Each scene shows the same named points in several views. A view is turned or mirrored, and shifted as a whole, has a little noise and may leave points out.
In the rows, 128 means zero.

Scene 1
View 1
(42): [143 131 119  74 111  73 159 145 122 122  97 118 160 106 139 155  87 141
 167 160]
(137): [148 147 122  93 115  79 151 117 121 130 108  97 154 107 146 138  91 138
 164 165]
(47): [149 183 115 120  77  90 136 105 128 152 126 101 143  85 177 132  90 158
 139 152]
(205): [142 131  89  69  92 112 188 113  85  96 119  81 147 170 177 148 120 108
 187 164]
(21): [164 145 125  95 138  78 141  41 109 158 134  60 132 130 140 105 104 124
 160 167]
(148): [156 136 111  62 125  81 157  63  95 162 138  93 139 116 147 118 100 123
 157 148]
(40): [140 163 103 102  70 104 161 141 117 116 112 105 151 115 178 151  99 141
 162 161]
(195): [139 124 119  51 106  75 162 155 113 136 103 134 160  83 141 161  79 150
 164 151]
(95): [148 105 139  59 148  57 163 140 119 129  87 107 160 107 106 149  84 127
 175 170]
(155): [142 117 108  42 109  81 175 149 102 131 106 131 159 102 139 163  88 134
 171 151]
(153): [148 164 113 113  95  93 148  94 119 130 119  78 142 124 169 128 104 136
 156 165]
(35): [154 116 130  59 145  65 158  94 107 147 116  98 149 112 121 131  92 129
 167 160]
View 2
(153): [143 141 147 140 130 109 159 145 127 125 137 117 192 126 155 137 181  83
 127 159]
(35): [143 153 130 115 134 159 134 127  99 131 150 102 169 180 165  90 150 115
 111 173]
(47): [115 120 143 147 129  75 160 130 107 113 107 124 189  99 160 149 162  85
 141 167]
(42): [118 139 138 132 151 148 147 120  77 131 139 114 192 141 172 113 133 116
 125 164]
(155): [111 128 121 120 161 146 123 101  77 132 150 104 186 163 177  90 132 124
 127 165]
(21): [178 160 144 128  88 113 160 164 147 117 120 107 156 159 148 110 188  84
 107 174]
(148): [153 141 123 125 111 107 132 131 133 116 132  97 151 165 156  90 175  96
 110 179]
(195): [ 91 115 115 125 174 136 116  92  68 133 151 106 193 151 178  98 127 128
 133 169]
(205): [143 138 124 136 161 148 116 129 133 146 204 104 208 157 157 116 201  92
 136 142]
View 3
(47): [ 99 191 125 131 111 194 148 166 187 144 108 148 133  91 148 150  50 106
 164 130]
(148): [112 138 108 142 112 159 142 140 150 133 159 174 127  79 142 170  62  74
 101 129]
(95): [125 181 152 144 130 160 100 114 101 121 159 146  99 127 118 173  85 102
 109 193]
(137): [113 184 134 134 120 176 122 144 148 129 137 158 118 107 132 164  73 103
 132 161]
(155): [108 175 143 147 131 158  96 160 136 109 176 132  91 106 158 150  69  92
 110 192]
(21): [120 143 102 132 110 169 155 122 141 145 131 204 145  85 113 184  75  84
 105 111]
(153): [109 166 116 118 117 188 140 160 181 132 126 184 129  97 133 161  76 111
 136 136]
(35): [121 164 129 146 122 156 118 120 117 128 161 159 114 104 126 170  74  82
  97 157]
(42): [115 189 148 140 125 172 102 152 140 118 149 139 105 112 141 152  71 106
 130 186]
(40): [103 194 134 108 127 205 118 195 200 116 128 166 110 110 153 139  82 134
 153 170]
(205): [110 140 109 100 133 181 112 187 175 101 168 200 100  96 148 149 108 118
  88 170]
View 4
(95): [105 124 108 126 119 131 123  96 237  78 152 110 111 105 122 110 168 162
 119  44]
(40): [ 82 174 128 136 101 180 121 154 153 101 167  87  91 136 133 125 134 143
 136  72]
(205): [ 81 170  98 108 144 193 157 138 161 117 129  95 107  90 114 115 117 146
 144  87]
(21): [ 87 110  50 115 131 145 108 107 115 123 131 110 109 119  94 128 194 135
 135  48]
(137): [ 91 141 103 133 109 152 113 125 170  92 156 102  99 131 122 124 166 153
 131  51]
(47): [ 88 151 113 146  83 161  86 147 117 103 178  87  88 170 128 134 169 140
 142  60]
(148): [112 134  60 101 126 173 115  90 150 120 135  77 106 106  97 122 153 143
 168  74]
(42): [ 96 146 122 130 103 149 118 124 204  77 166  99  99 123 131 117 150 155
 130  56]
(195): [118 151 125 133  91 154 105 109 225  72 178  77 100 128 127 116 143 163
 147  59]
(35): [109 119  80 117 121 139 111  88 194  97 148  99 110 110 107 121 174 149
 137  53]
(153): [ 76 149  95 130 115 163 115 144 124 111 150  97  96 136 118 128 162 137
 132  63]

Which points are out of place in each view (at most two, in the order of its rows)? Write none if all are in place.
view 1 -> none
view 2 -> (35), (195)
view 3 -> (40)
view 4 -> (148)
